Points on a hilly landscape, in no order, each with its height.
From any point a ball takes the steepest step (drop divided by distance) to one of its 2 nearest points. It stops when none of these is lower. Distance is the straight distance between rows; heights are no part of it.
J538 (h 245): [ 88  53  87  78 104 103 103  84  66  49  85 123 119 137 108  94  49 108
 136 122  69 109 100 145 104 134  99 130 121 112  97  91  69 105  82]
J472 (h 427): [144  86 102 114  96 102  61 109 139 103  88  74  94  53  75 105 114  95
  91 106 126 119  99  97 114 113  74 103  88 122 113 117  81  87 120]
J536 (h 146): [ 94  65  86  89  72 106 127  81  48  98 112 133  60  96 113 102  74  95
 118  66 109 103 135  87 114  70 129  80  75 103  96  65 120  74  96]
J553 (h 562): [134  96 100 131  80 118  83 105  91 107 116  42  96 112  68  84  49  94
 104 130  79  94  88  58  54  59  75 125 122 105  84  73 144 108  61]
J237 (h 279): [132  86 104  96  83  89 117 122 108 113  79 125  75 105 136 144 140 104
  96  97 119 114 111 130 122  99  79  92  93  98 101  94  64  95 141]
J383 (h 653): [ 46 155 110 126  91  90  98 101  94 102  97  63 113  95 120 107 108 118
  82  79  91 112  51  80 114 108  86  99  87 101  94 122  96 119  86]
J41 (h 51): [ 91 114  94  84 119 113  75  67 111  83 154 149 114  90  84 124 154  79
 137 122  75 111  95  96  59  86 100 100  71 116 133 112  87 101 107]
J987 (h 342): [144 104  73 121 126 106  92  66  84 111  87  72  88  64 117 110 133  53
  48  94  58  76 134  54 118  74  53  89 106 106  87 109 127  94 110]
J681 (h 374): [ 97 107 116 121  99 147  96  79  76  92  96  71  84  63  88 103  98  91
  71 120  88 111  97  77  94  98  97 112  71  94  87  94 147 120  60]
J559 (h 289): [148  79  68 122 100 109  80  74  88 112 140  95  94  87  69 152  81 117
 131  61  89 120 104 133  88 124 123 101  75 149 124 105  73 114  93]
J733 (h 535): [ 85 133 109  90  91  80  98  66  77  89  98 112 116 107  81  52 103  97
 132  92  95 106 110  52  78  43  97  92 104 121  93 107 116 124 100]
J181 (h 524): [ 51 126 111 109  93  93  71  94 103  82  99 106 134 116  82  49 101 100
 112  90 105  66  73  56  66  72 102  97 110 126  69  95  94 138 106]
J901 (h 397): [124  38 145 102 106  75  94 100 117 117 111 131 118 112 124 129 109  67
  93  84  74  81  68 121 113 110  91  91  70 109  79  99 109  53 107]
J121 (h 48): [110 119 104 111 142  66 127 147 130 134 147  50  98  77 118 124  89  64
  75  79  90 129  92  99 144  94  99  84  95  90 112 105 139  80  78]
J759 (h 304): [ 90 120 108  82  78 134 121  95 122  99  99 109 119 110  85  79  78 134
 112  92 120 103 117 129  95 101 155 117  82 127 106 111  64 112  85]
J801 (h 362): [ 96  57  69 113  97  84  94 116  71  86 111 137  55  90  94 119 125  96
 125 105 100 118 111  82  89 148 113  67 106 103  99 100  97  56 117]
J251 (h 196): [ 98 116 131 111 155 113 117  91 100 110  96  85  69 110 108 111  88  66
  85 100  59 132  71  81 113 114  96 102  96  77 105 122 153 134  94]
J325 (h 471): [ 62 113 113 117 100  80 112 132 107  93 125 124 158 127 142  94 113  81
 123 107 114  82  77 114  85 118 109  84 112  86  94  88  56  65 120]
J108 (h 519): [ 71 104 107 133  97  80  87 136 132  75 149 106 112  95 115  97 103  96
  89 119 126  83 111 149 151 131 101 108  98  97  98  59  72  75 100]
J748 (h 434): [ 44 117  99  98  87  80  84 106  93  89  71 129  83 100  87  71 124 124
  79 101 101 101 128  81  81  85 107 110 108  81  95  91 107 117  87]
J881 (h 461): [ 61 111  55  61 128  89 115  99  95 112  96 125  77  97 121  94 105 102
 102  85 121  84 128  88 129  87 108  96 110  65 132 107  95 102 129]
J498 (h 256): [ 54 133  92 131  96  62 124  92 137  86 118  93 106  91 122 107 124  69
  54  90 103 112 112  70 114 115  98  81  86  97 103  96 119  82 141]
J409 (h 278): [104  87 144  98  67  87 111 120  69  96  89 115  98 102 105 102  90  94
 103  96 123  99  68 117 111 109 103 109  82 111  69  83 116 100  94]
J166 (h 267): [106  52  94  64  85 111 117  84  81  69  91 127  84 149  84  98  52 101
 157 108  94 106  79 125  90  93 123 122 112 123 109  89  80 132  73]
J138 (h 302): [ 82 179  95 129 108 123  97  82 109 104  91  81 107 116 122  96  95  83
  36  71 104  98 111  93 124  95 100  90  92  94 129 121  95 103 133]
J295 (h 325): [119 143  91 128 108 104  87  68  90 100 100  86  87  83 120 101 122  65
  59  84  93 107 128  66 123  91  65  87  87 118 108 129  93  76 142]
J458 (h 489): [ 90  47  91 121  90  43 120 146 113  77  70 111  90  80 124  88 106  75
  99 131 117 102 135 103 130 130 114  97  94 110  62  96  90  80  68]
J746 (h 314): [108 105 119  86 109 110 125  92 117 107 108 117  92 112 113 112  91  80
 114  80  86 142  99 104 112 112 111  92 102  94 137 111 117  77 116]
J68 (h 554): [120 101 130 123  93  96  98 105 106 100 124  69  99 123  72  68  60  76
 131 107  84 101  95  82  60  59 118  94 112 104  73  97 137 117  54]
J97 (h 222): [105  90  51  68 109 110  95  77 130  76 138 109 135 140 106 111  82  99
 148  99  69  96  66 138  91 109 132 106  90 158 151 109  54  86 105]
J78 (h 487): [103  99  90  82  94  63 140 137  99 124  75  70  68 114 125 109  63  78
  81  97 102 100 120 115  98 110 119  99 119  60  98 115 130  93  74]
J842 (h 455): [ 71 111  88  92 116  89 110 108 101 105 117 139 132  99 132  81 133  78
 136 109 117  85 104  78  82  89 121  81 101  77 110  82  93  85 134]
J565 (h 407): [131  85 131 102 120 115  85 100 138 108  66  68 103  63  72  73  98  97
 103 105 112 125 112  83 107  78 101 103  77 124  79 121 103 107  93]
J63 (h 310): [136  67  80 127  91 115  86  74 111  90 142 112  82  96  93 148  87  84
 124  54  79 145 108 114 102 117  96  76 100 138 143  88  76  84 123]
J662 (h 352): [117  98  81  96 117  94 124  72  81 114  78  76 122  60 115  99 130  59
  64 110  93  85 110  34 103  68  76  86  83 104  79  83 159 115 110]
J932 (h 332): [ 85 115  70 119 104  94  88  94  51  96 149 118  76  57 103 119 137  82
 123 107  91 139  79  58 105 116  66 106  86 109 120 102 110  93 115]
J16 (h 490): [ 68  53  97 100 113  57 111  89 128  88  87 112  85 116 121  83  82  79
  94  97  84  63 118 100 111 130 111  99 136  58 107 136 104  74  88]
J105 (h 323): [ 82 125 143  89  93 118 143 119 124  90  96  75 139  97  77  97  92 130
  68 111 130  93  96 117  85 119 116  94 140  63 100 100  99 110  97]
J867 (h 478): [ 46  52  71 106 126  69 109 125 102  65  73 131  94  97 118  70 106 105
 106 123 100 104 160  88 118 134 121  90 102 100  81 105  68  53  98]
J479 (h 298): [135 113  98 130 107 120  98  91 135 121 126  77 110 125  98 100  51  82
  92  89  56 106  76 141  90 116 138 126  99 107 100  78 123 140  90]
J120 (h 473): [120  85 127 130 128  83 108 102 166 121  90  83 134  92 108  99  84  69
  91  84  90 120  79 108  96  76 103 106 117  90 112  83 112 138 107]
J378 (h 433): [138 119  92 113 108  87 119 137 120 160 135  61 108  51 139 123 124  98
  88  81  67 124 111  98 112  74  70  97  94 107 104  99 115  75  89]
J639 (h 389): [122 120 104 106 105 145  82  87  94  88  73  57 101  78  79  89  81  93
 101 119  96 118  88  92  98  84 107 119  53 143  89 125 101 134  60]
J158 (h 167): [106 116  59  73 136 119  72  78 109  76 139 140 121 124  79 128 112  98
 135 115 111 114 103 136 105 106 126 109  92 114 159  81  55 116 134]
J644 (h 452): [138  95  94 118 107  79 113 109 120 149  88  74 115  72 138  95  99  72
 100  73  70 113  97  80  92  58  76  99 112 105  95 101 117 115  98]
J80 (h 449): [ 67 145  74  88 123 131 110  91  83 121 135 115  81 124 112  77  83 118
  99  68  96  98 109  88 137  92 124  94  92  88 124  98 112 105 117]
J371 (h 483): [109  95 100  96 124  80  96 141  85 112 100 133  92 101 115 100 157  82
 101 158 102  68 121 109  91 116 131  75  98  51  86 103 118  80  87]
J403 (h 265): [ 71  39  83  89 105  97  84  83  91  71 126 119  81 138 110 144 106 124
 128  79  89 113  93 125 124 115  84  85 114 108 141  98  29  57 113]
J142 (h 297): [102  71 129 116  88  70 125 127  96  98  95  75 109  95  95  91  80  94
  81 118 120  71  84 108 101 116 100 115 116  71  66  82 122 112  73]
J470 (h 451): [ 76 139  59 128  93  97 102  92  81  90  59  50 105  86 109  83 116 105
  66 105  89  86 108  58  91  88  56  80 118 101  71  77 136  91  79]
J928 (h 441): [107  79  99  87  97  68 117  98 102 100  84  91  89 145 114  84  51 109
 134  79  63 117 112 130 104  91 127  98 118  91 104  83 113  82  85]
J293 (h 376): [ 71 122 101  88  99  99 102  96  81  99 118 106 101  73  95 101 113 101
  83 119 105  95  87  92 110 136 100 116  87  81 102  79 146  96 125]
J51 (h 476): [ 67 108 119 108  83 104 107  75 141  58  86 109 103 112  80  89 101  96
  89 122  97 104 104 100  67  79 121 114 119  99 109  78 103 177  73]
J691 (h 475): [ 70 137  78  76 117  71 102 131 104 119  82  82  67  99 132 102 107  96
  76 101 118  84 128 110 127 101 112  88 102  61 119 126 109  94  84]
J49 (h 426): [133  59 118  94  79  61  89  88  86 107  93 108  78 156  89 102  35  91
 109  88  64  99 108 125  72  71 104 124 104  88  94  77 134  84  77]
J474 (h 453): [ 93  85  71 107  94  70  94 125 111  84  91 102  96  95 131  81  74  64
 117  94 130  97 110 116 138 115 111  96 113 102 118  89  76  73 116]
J771 (h 361): [138  85  64  97 108  89 121  85  70 132 109  84  86  54 110 104  83  99
 127  56 109 118 132  78 121  64  99  99  88 102 110 118 105 105  96]
J382 (h 266): [121  57 131  98  89 124 127 109  61 131  73  95  86  80  79 103  97  99
  77 108  99 121  59  47  82  83  68 106  98 103  69  89 156 114  80]
J263 (h 108): [108 108 139 129 150 101 122 130 100 120 128  59 114  90  91 105  54  63
  87  70  94 131  61  85 128  80 115  85 100  94  95 120 136 107  61]
J567 (h 382): [ 88 124 108  98  88 105  91 121  99 122 101  89 110  96 112  86 127 138
  99 104 108  60  93 108  85 103  91  91 108  88  66  98  88  87 118]
J490 (h 220): [ 92  69 111  99  85 129  81 102 110  63 128 153 122 135 113  99  99 116
 110  89  87  72 140 148 102 103 103  78 133 119 104  76  34  62 116]
J301 (h 330): [108  92 129  91  85 115 127  86 159 107 112  94  99 111  87 117  81 132
 103  76  72 116 103 132 105 121 123 120  81 132  94 116  90 102 103]
J711 (h 411): [114  83  62  90  99  83  87 113  92 109  25  74  87  91 103  88 137 123
  90 136 109  70 113  76  77  99  73  84 120  73  67 107  96  99 103]
J560 (h 413): [121  47 129  99  92  70  93  99  86 104 100 125  98 129 114 119  74  69
  87  82  63  74  95 146 104 103 100 104  98  90  72  61 138  82  88]
J98 (h 168): [ 89  69 103  93  52  89 131  92  78  95  91 114 100  88 113  97  70 113
  94  75 106  93 156 122  97 106 133  99  85  99  92  79 100  46  95]
J591 (h 264): [103  31  95  80  93  82 125 119  77  55  88 124 120 112 120  86  53  92
 113 117  85 113 124 136 115 131  79 112 157  86 120  90  88  72  71]
J214 (h 305): [102  97 133  75  85 100  92  72  71  86  85 144 128  83  69 106 127 108
  78 126 105  82 115 116  75 118 109 120  74  99  89 110 106  93 110]
J405 (h 435): [ 72 143  78  79 130 119  78 101  62 113  98 118  66 131  73  72  94 133
 104  57 106  92 128  69 107  70 106  90  88 103  91 105  94 114 129]
J983 (h 418): [ 71  88  97  91  70  70 109 127 100  84  76 149  97  79 102  85 135 109
 103 112 128 122 121  90 100 107  94  99 129  96 118  93  85  95  98]
J212 (h 510): [ 88  60  82 119 122  75 121 132 134  87 136 110 115  76 130  96 118  90
  99 142 129  77 132 113 146 138  80 107  84  93  75  99  55  65 107]
J888 (h 300): [118  53  86 105  98 114 100  81 111  84 111 106  62 144 131 129  88 109
 132  65  64 129  89 123 128 110 104  75 114 118 125  80  68  77 135]
J308 (h 425): [121 118  68  99 118  98  63  84  83 104  48  65  97  75  89 109 129 135
 100 123  90  99 108  98  81 102  76 108  81  88  81 100 105 107 113]
J731 (h 491): [ 94  86 124 141  91  68 108  95 146  84  90  89 127  92 127  92 118  71
  92 102 114  82  76  88 115 103  92  92 114  98  80  83  92 127 123]
J886 (h 570): [155  88  99 108  77 170  82  81  81  99  98  67  72 126  57 107  70 107
  98 123  84  83  97  60  32  55  65 101 121 114  77  90 120 108  72]
J260 (h 508): [ 62 112 114 138 102  89  74  90 134  85 100  94 125 107 100  63 109  78
  81  97 109  61  75  62  89 115 106  83 113  98  77 126  96 108 120]
J230 (h 516): [ 96 114 101  79  74  81  56 100  58  98  90 145 107 120  78  81 109 109
 117  88 115  79 117 107  59  70 101  93 109 101  99 114  75  86 100]
J513 (h 97): [ 89 155  85  77 115 136  69  84 104 101 137 110 103  95  90 111 131 120
 106 111  69  94  93 109  85  76  97 105  88 114 128 110  99 131  87]
J456 (h 421): [ 80 147  86  77 121 130  66  90  79 105  99 115 105  96  67  90 122 132
 113  70 108 100 106  61  86  63  87  88  86 138 109 143  61 106 114]
J805 (h 313): [105 115 104 131  95 116 122 119  65 111 128  87  84  51 130 103 116  60
 103 102  88 135  71  51 120 103  69  97 110 118 101  98 123 102  87]
J11 (h 162): [128 116 138 107 138 147 108 110 131 122 152  70  99 103  86 106  78  79
 108  97  82 111  65  96 120 103 105  99  87 129 100 128 122 108  85]
J162 (h 276): [121 112 127 105  66 130 109  81 108 124  95  68 120 116  89  85  56 122
 102  84 105  82 104 114  69  79 136 121  76 105  87 122  86 106  70]
J277 (h 360): [100 141 126  80  93 116 107 112 118 121 120  83  86 105  91  98 106 157
  75  91 104  76 120 129 129 106 106  88  94  87  92 100 111  84 105]
J717 (h 643): [ 79 155 104 112  71 103 106  73  82 104  96  52 120 114  93  76  66 126
  89  67  83 101  56  74 105  93  84 112 104 134  89 134 102 124  78]
J702 (h 328): [ 69  83  50 104 124 105  65  92  84  79 138 129  85 103  81 115 101 127
 174  85 103 113  88 101 101 111 124  98  74 142 108  84  52 117 105]
J425 (h 486): [101  89 109 116  80 131  80  74 106  73  93  96  78 108  73  89 102  74
  83 133  78  95  82  71  48  80  92 110 128  94 104  89 139 161  55]
J168 (h 447): [ 42 130 115 107  68  55  99 113 113  68  91 115  90 131  77  65  87 128
  95  81 106 115 115 100 101  72 108 100 130 111  95  69 102 129  87]
J848 (h 261): [133 115  76 109 119 105  94  82 139 111 131  88 113 140 118  98  71  97
 140  87  53 122  78 132 105 117 129 112  84 127 120 111  90  95 112]
J87 (h 185): [ 94  97 129 102 118  69 124 137 142 110  97  56 116  81 100  88  76 107
 102 104 128 111  81 110 139 136 108 112  97  97  93 119  94  82  99]
J740 (h 301): [127  97  82  90  94  73 103 110 125 119  57  92  81  73 126 127 130  78
  56 102 112 106 144 108 113  95  88  97  90  88 104 102 107  99 120]
J930 (h 280): [ 67 143  89 127 106  81  96 101 114  82  92 106 101 113 136 106 107  66
  59  89 120 100 111 118 133 104 115  96  93  85 122  72  92 113 138]
J564 (h 595): [ 90  96  84  88  91 154  77  87  69 107  41  85  88 105  95  99  95 137
  85 100 138  67  84  93  96  96  77 109  97  87  89 120  60 114 102]
J387 (h 333): [141  66 120  85  99 130  71  96  95 125  94 111 113  62  90 128 139 106
  94  98  90 103  71  97  86  56  55 103 108  96 115  76 126 126  69]
J709 (h 269): [ 79 112 101 113  92 118 103  81 110 114  67  87  81 116 129  91  77  96
  90  82 105  89  81  99 101 103 104 109 110  73 117 137  88 136  95]
J866 (h 231): [103 138 112  94 127 143 123  85 109 122  95  77  79 135 110 105  75 105
  90  96  74 107  81 110  97 116 127 103 107  61 113 128 123 137 100]
J180 (h 118): [104 132 121 112 119  74 116 138 145 117 117  45 105  83 113 100 114  92
 104 101 104 152  74  87 134 100  79  89 104  93 127 122 107  85  88]
J692 (h 282): [117  60 100  49 105 109 116  71  74  81  97 136  67 108  52 132  84 107
 143  98  86 126  92 106  66  90 109 109  93 129 120 106 108 139  85]
J918 (h 663): [ 55 154  94 107 111 129 101  94  91 124 133  71  99 111 121  97 130 138
 104  91  79 103  53  53 119  92  51 102  83 117  92 135  79  90 106]
J910 (h 317): [ 95 104 135 113  84 105  98  84  95  77  79 118 148  95 100  90 115 109
  77 127 121  72 115 129  93  94  97 122  86  94  67  75  76 126 105]
J170 (h 237): [111  68 156 100  92 139 116 115  94 121  85  93  99 112  75 105  87  85
  88 109  90 104  48  67  46  86  99  92 114  94  78 119 139 128  52]
J610 (h 380): [124 115  59  89 104  87 118 101  88 125 121  88 104  74 107  96  83 108
 134  70 127 116 117  94 126 107 114  86  79 112 121 125  84  52 140]
J895 (h 345): [ 70  87  43 103  96  74  85 116  51 107 129 146  79  63 104 128 147  82
  91 105 118  95 105  57  93 124  94  86  82  95 116  99 103  71 120]
J95 (h 438): [108 130  70 104  91 104  80  55  73  90  38  57 122  91  88  92  95 114
  78 112  78 107  94  75  72  82  48 122 104  95  98  93 127 100  85]
J938 (h 351): [133  86 152  98  90 137  79 132 108 107  93  98 132  82  81 120 112  84
  76 121 111  96  41 121  86  91  75 108 118 107 104  65 124 123  65]
J228 (h 528): [109  96 105  94  41  85  70  65  85  90  94 118 118 115  83  88  83  97
 121  89  91  65  85 107  46  72  94 123  99 134  79 103  84 122  94]
J593 (h 401): [ 31  99 109  87 106  61 130 143 100  90 100 151 105 110 122 106 148 115
  79 130 119 105  99  90 122 131  74 110 109  82 106 100  78  87 109]
J583 (h 363): [111 104  94  97 129 131  99  62  71 107 108  79 105  52  85 100 123 100
  86 119  79  86  92  59 101 103  73 107  81  92  82  79 162 108 117]
J116 (h 346): [ 91  84  80 107 127  87  71 114  89  83 110 112  77 110 114 101 100 111
 176 120  97 117  75 122 126 121 113 112  70 115  84  88  70 110 108]
J982 (h 383): [ 98  92  97 119  73 112  59 131  72  90 126 135  58  90  91  94 117  77
 105 111 121  92  78  82 101 125  96  75 116 110 101 101 108  85 101]
J221 (h 353): [ 82  86  84  82  88 124 120  56 128  85 112 127 107 121  96 127  94 155
  97  85  85 110 114 146 123 135 129 136  66 140 114 100  51 100 122]
J351 (h 286): [134  93 111 104 109 138 113 102  42 138  94  76 112  54  95 113  92  86
  94  93  81 135  62  60  98  78  50 118  98 125  93  92 129 105  77]
J494 (h 465): [ 66  63  80 105 121  99  80 110 120  55  98 119  99  94  76  71  82 107
 130 120 115 108 128 100 104 146 117 110 107 132  89 113  49  74 122]
J192 (h 296): [ 89  78  99  52 106 112 112  63 101  91 118 120  75  69  41 125 115 144
 121  96  91 105 107  91  72 107 101 112 100 117 114 131 112 129  92]
J416 (h 234): [114  92 115  48 132 119 100 103 124  81 121 115  85  98  55 114 110 128
 126 132 128 117  96 127 138 128 105 116  86 121 117 111  79 107 122]
J817 (h 138): [116 127  91  61 101 120  87  88  98 108 118 131 122 113  95 105 109 121
 123 110 105  96  90 144  97  77 120 120 108  93 143  88  83 141  93]
J797 (h 227): [ 83 120 115 114 135  81 118  70 132  98  83  80  87  86 117 114 123  70
  51  97  74 120 107  68 124 108  91  96  86  73 115 124 142 112 113]
J253 (h 469): [ 73 115 107 103 128 103  93  98 117 116 111 124 115 101 125  99 164  86
  86 133 104  65 104  69  86  97 114  74  82  53 101 119 102  83 120]
J355 (h 311): [ 76 107 104 102  81  94 108 124 102 105  63  91 108  90 137 101 101  80
  70 102 149  81  75  95 116 128  87 106 113  80 114 134  70  89 105]
J239 (h 341): [117 121 132 104 123  95 113 113 151 112 109  63  92  98  91 104 105 101
  54  95 104  96 127 117 136 106 102  78 100  84  93  98 134  86 125]
J736 (h 496): [126 102  64 101 100  62  75 138  79 113  92 113  65  99 123  91 123  79
 124 115 108  85 136 109  83  83 115  68 111  79  78  92 100  88 101]
J778 (h 331): [111 123 135 121  77 105 100  89 107  93 101  95 132 133 108 110  90 113
  74 100  95  76  85 161 111 101 116 124  92  96  80  56  88 148 103]
J533 (h 379): [102  78 131  95 102  86  98  89 111  80 117 104 129 118 120 114 100  87
 110  98 100  92  96 132 146 118 104  95  48 126  89  88  84  32 130]
J576 (h 339): [134 100 135 132  90 117 124 125 113 112  96  64 113 118  99 120  79 112
  56 108 112  81 107 151  95  80 121 107 114  55  76  39 108 134  84]
J868 (h 450): [ 98  96  67 119  96  90  75 103 133  91 115  97  81  95  90  99  90 102
 118  97 124 119  96 106 119 137  87 110 103 117 117 110  54  83 147]
J826 (h 249): [137  87 124 100  86  82 103  89 102 123  64  77 136  96  85  82  71 109
 101 114 109  81 133 113  53  80 117 128  82  83  67 110  96  78 102]
J925 (h 312): [123  73 135 131  99  95 123 113 115  78 103  77 149 110  83  80  50 104
  76 141 118  70 117 134  86 111  86 140 118  76  60  93  85 127  68]
J960 (h 394): [124  85 111  88  92  90 111 122  98 102  17  61  95 121  88  92 115 111
  64 136 122  82 103  66  80  68  75  72 111  73  77 103 132  79  59]
J964 (h 322): [142 111 119 125  91 155  94 110 125 113  99  64  94 112  77 104  63  82
  56 108  94 109  93 129  83  92 114 108 111  96 104  66 130 137  92]
J516 (h 404): [110 105 104 125  64 146  75 122  78  93 108  83  49  87  82  80  94  79
  70 107 109  96  87  74 108 108  79  76 145  98 104 102 132  97  59]
J668 (h 436): [117  88  71 107  80  88  83 105  91 104  89  80  61  96 112  76  73  71
  94  91 138  75 106  89 125  85  88  95 121  90 102  94 111 118 101]
J438 (h 460): [100  51 100  68 102  68 146  98 120 110  95 118 111 101 145 115  90  99
 116  76  81  94 121 129 124  87 111 102 115  79 119  83 102  83  90]
J823 (h 545): [120 104  92 110  99  70  72  79  95  89 130 104 107  86  74  56  96  71
 147 105  67 102 108  74  69  74 100  98 114 123  83  93 134 111  90]
J38 (h 315): [123  80 123  71 101 118  91  63  80 113 115 118  90  73  68 117 125 114
 103  83  80  95  95  72  86  77  74 101 104 104 106 133 132 112  81]
J592 (h 606): [ 91 135  84  87 107 134  81  93  98 113  56  69 118 101 104  98 114 138
  98 100 121  92  62  88  95 116  67 105  95 113 101 136  56  95 138]
J554 (h 257): [124  92 119  77  87 109  89 118  77  91  94 135  83  99  87 119 111 112
 125 108 134 114  97 134 118 113  97  98  96 111 103  93  75  96 111]
J619 (h 288): [ 95 116 107  70  83  84 102  70  85  95  87 111 136  79  77 104  80 108
 105 110  86 117 114 128  59 125 124 144  77 101 117 116 107  92  96]
J222 (h 192): [101 110  22  79 122 107  91  77 116  82 132 124 111 158  91 131 110 134
 119  89  84 143  90 135 104 114 132 114  72 154 159 100  41  97 116]
J373 (h 191): [ 93  75 106  92  83  95 124 114  91  78 105 144 119 109 115  89  97 114
  91  98 114  73 152 133 116 117  93  85 120 103  76  79  69  52 125]
J247 (h 588): [101 110  69  98  89 153  54 104  60 107  71  84  71 140  71  88  79 137
  96 107 114  52  88  92  45  89  89 103 119  90  70  97  70 115 109]
J500 (h 94): [ 83 119  88 103 109  97  65  75  73 103 131 153 101  92 109 115 131  85
 111  99  74  96 122 107  70 103 121  92  69  81 116 104 112  63 109]
J93 (h 303): [ 69 135 125 122 106 111 116 118 127  72 104  83 118 114  89  93  99  88
  59  90 148  91  93  99 123 108 121  67 129  77  98  86  92 116 131]
J781 (h 632): [ 95 144 126  90  78  96 125  98  88 111  82  73 138 147 100  92  77 128
 106  85 106 102  33 114  91  99 106 104 116 104  91 110  92 141  99]
J971 (h 340): [132  77  98  75 119 104 112  84  95 125 118 119  72  95  92 119  97 123
 152  62  86 126 122 109 111  84 114  80  99  94 122 116 104  93  98]
J664 (h 283): [ 99  84  89 111 105  80 115  74 140  96 122 114  83 102 127 114 122  56
  95  89  85 121 113  80 116  98  89  77  83 101 115  96 108  58 143]
J586 (h 462): [ 58  90 130  84  78  77 113  86 145  51  95 139 121 130  90  78  95 108
 117  95  89 109 117 121  92  89 115 103 143 121 114  81  85 130  80]
J335 (h 620): [ 98 140  97  82  89 108 123 103 106 127  77  97 126 130 120  86 101 143
 120  81 114 115  66 105 110 104 104 112 103 106 113 122  59 121 136]
J261 (h 124): [118 110  76  88  98  93 104  95  47 109 139 137  78  78 111 119 119  97
 115  83  91  99 142 113  97  84 121  76  73  88 104  64 132  77 116]
J753 (h 409): [126 123 108 106  84  98 115 117 114 137 128  77 100  83 114 107 127 125
 111  96  78 117  81  91  86 109  70  91 106 103  87 101 115  78 132]
J305 (h 579): [126  99  86 109  88 161  74  98  86  98  74  71  60 111  69  69  98 120
 114 118 104  83 102  66  53  75  86  72 136  98  65 110 100 109  89]
J972 (h 388): [ 41  92 112  92 117  94 107  92  94  80 108 144 109  83 111 117 135 107
  90 138 109  96  85  99 127 136  85 140  78  75 107  86  93 123 113]
J481 (h 499): [ 78  62  95 106  62  63 139 121 108 113  79 110  68 108 122 102  93  71
  68  87  95  78 101  80  95 130 110  85 132  70  95 136 124  88  72]
J766 (h 270): [115 103  79  87  99  95  82  69  50  97 109 108 100  56  66 125  88 107
 118  88 111 127 106 109 100 118 108 127  62 111 126 101 113 103 106]
J309 (h 381): [117 113 130  85 100 116 105 125  80 112  31  77  96  91  93 114 126 106
  60 129 105 117  92  99  74  99  88  89  93  61  98 110 135  87  53]
J912 (h 225): [129  97 146 109 117  66 121 127 123 118  70  60 144 101  93  86  59  88
  84  96 124  96 115 128  90 103 129  99  87  87  71 119 104  68  94]
J768 (h 506): [114 123 102  89  81  63  74 133  76 102  73 102  75 134  96  72  95 123
 105 112 112  81 139 135  74  75 107  97 116  76  78  96  92  83  93]
J486 (h 367): [126  94 148 111 121 117 102 147 102 108  53  68 138 100  85 130 107  93
  55 130 113 110  62 130  76  90  96  94 110  63  86  72 118 112  57]
J985 (h 319): [118 117 113 109  85  92 103 108 125  87  71  90  87  91  95  91 129  86
  39 110 124  88 149  95 113  82 101  66 115  82  92  71 131 107 117]
J229 (h 364): [ 67  94 100 114 125  82  95 108  99  79 117 109 120 121 124 101 106 111
 130 125 104 101  86 129 135 136  99 122  47 116  70  82  54  74 124]
J437 (h 500): [ 93  56 108 117  93  50 112 135 121  99 104 114 117  90 139 100 124  76
  83 118 123  47 112 109 138 125  96  95  99  91  75 123  78  81  67]
J599 (h 309): [106  86  39 109  85 113  90  75  51 104 145 119 104 114  91 122  70 131
 158  50  89 110  90 112  81 117 137  90  96 143 118  95  62 105  98]
J697 (h 474): [ 94  53  80  71 110  64 123 101 101 108  87 124  94 102 138  94 101  61
 119 108 118  57 124  93 104  84 115  95 119  59  99 112 101  98  80]
J947 (h 207): [ 96  93 120  71 122 138 103  86 136  98 159 110  83  89  78 116 112 100
 122 113 103 106  71  99 132 108  93 106  85 112 123 111 111 116 101]
J268 (h 422): [110  93  65 101  58 124 111 107  67 109  89  69  53  82  97  84  76 107
  88  95 129 102 102  55 103  75  64  95 143  90 108  81 123 108  84]
J2 (h 255): [125 120  91  51 109 131  81  84  77 106 119  91 101  78  57 130  99 138
  97 104 122 107  83 127 133 113 102 130  69 119 135 116 105 116  94]
J349 (h 402): [107 120  87  91 112 117  90  89  90 115  86  94 105  83  96  72  98 110
 138  87 125 106 116  75  83  81 115  84  92  99 100 142  76  91 119]
J819 (h 437): [ 55 105  88  96  94  88  91 114 118  88 112 157 123  96  91  85 130 108
 130 110  96 122 115  87  57 114 110 100 117 108 114  87  69  83 130]
J100 (h 448): [ 47 126  57 118 110  81  66 102  89  90  79  98  93  78  89  60 132 110
  69  97  82  94 114  33  80  93  72  99 120  96  92  88 126 112 103]

Where does a ball stop that starts at each point below?
J16: J559
J78: J498
J474: J170
J472: J498
J576: J41
J95: J538
J778: J121
J593: J498
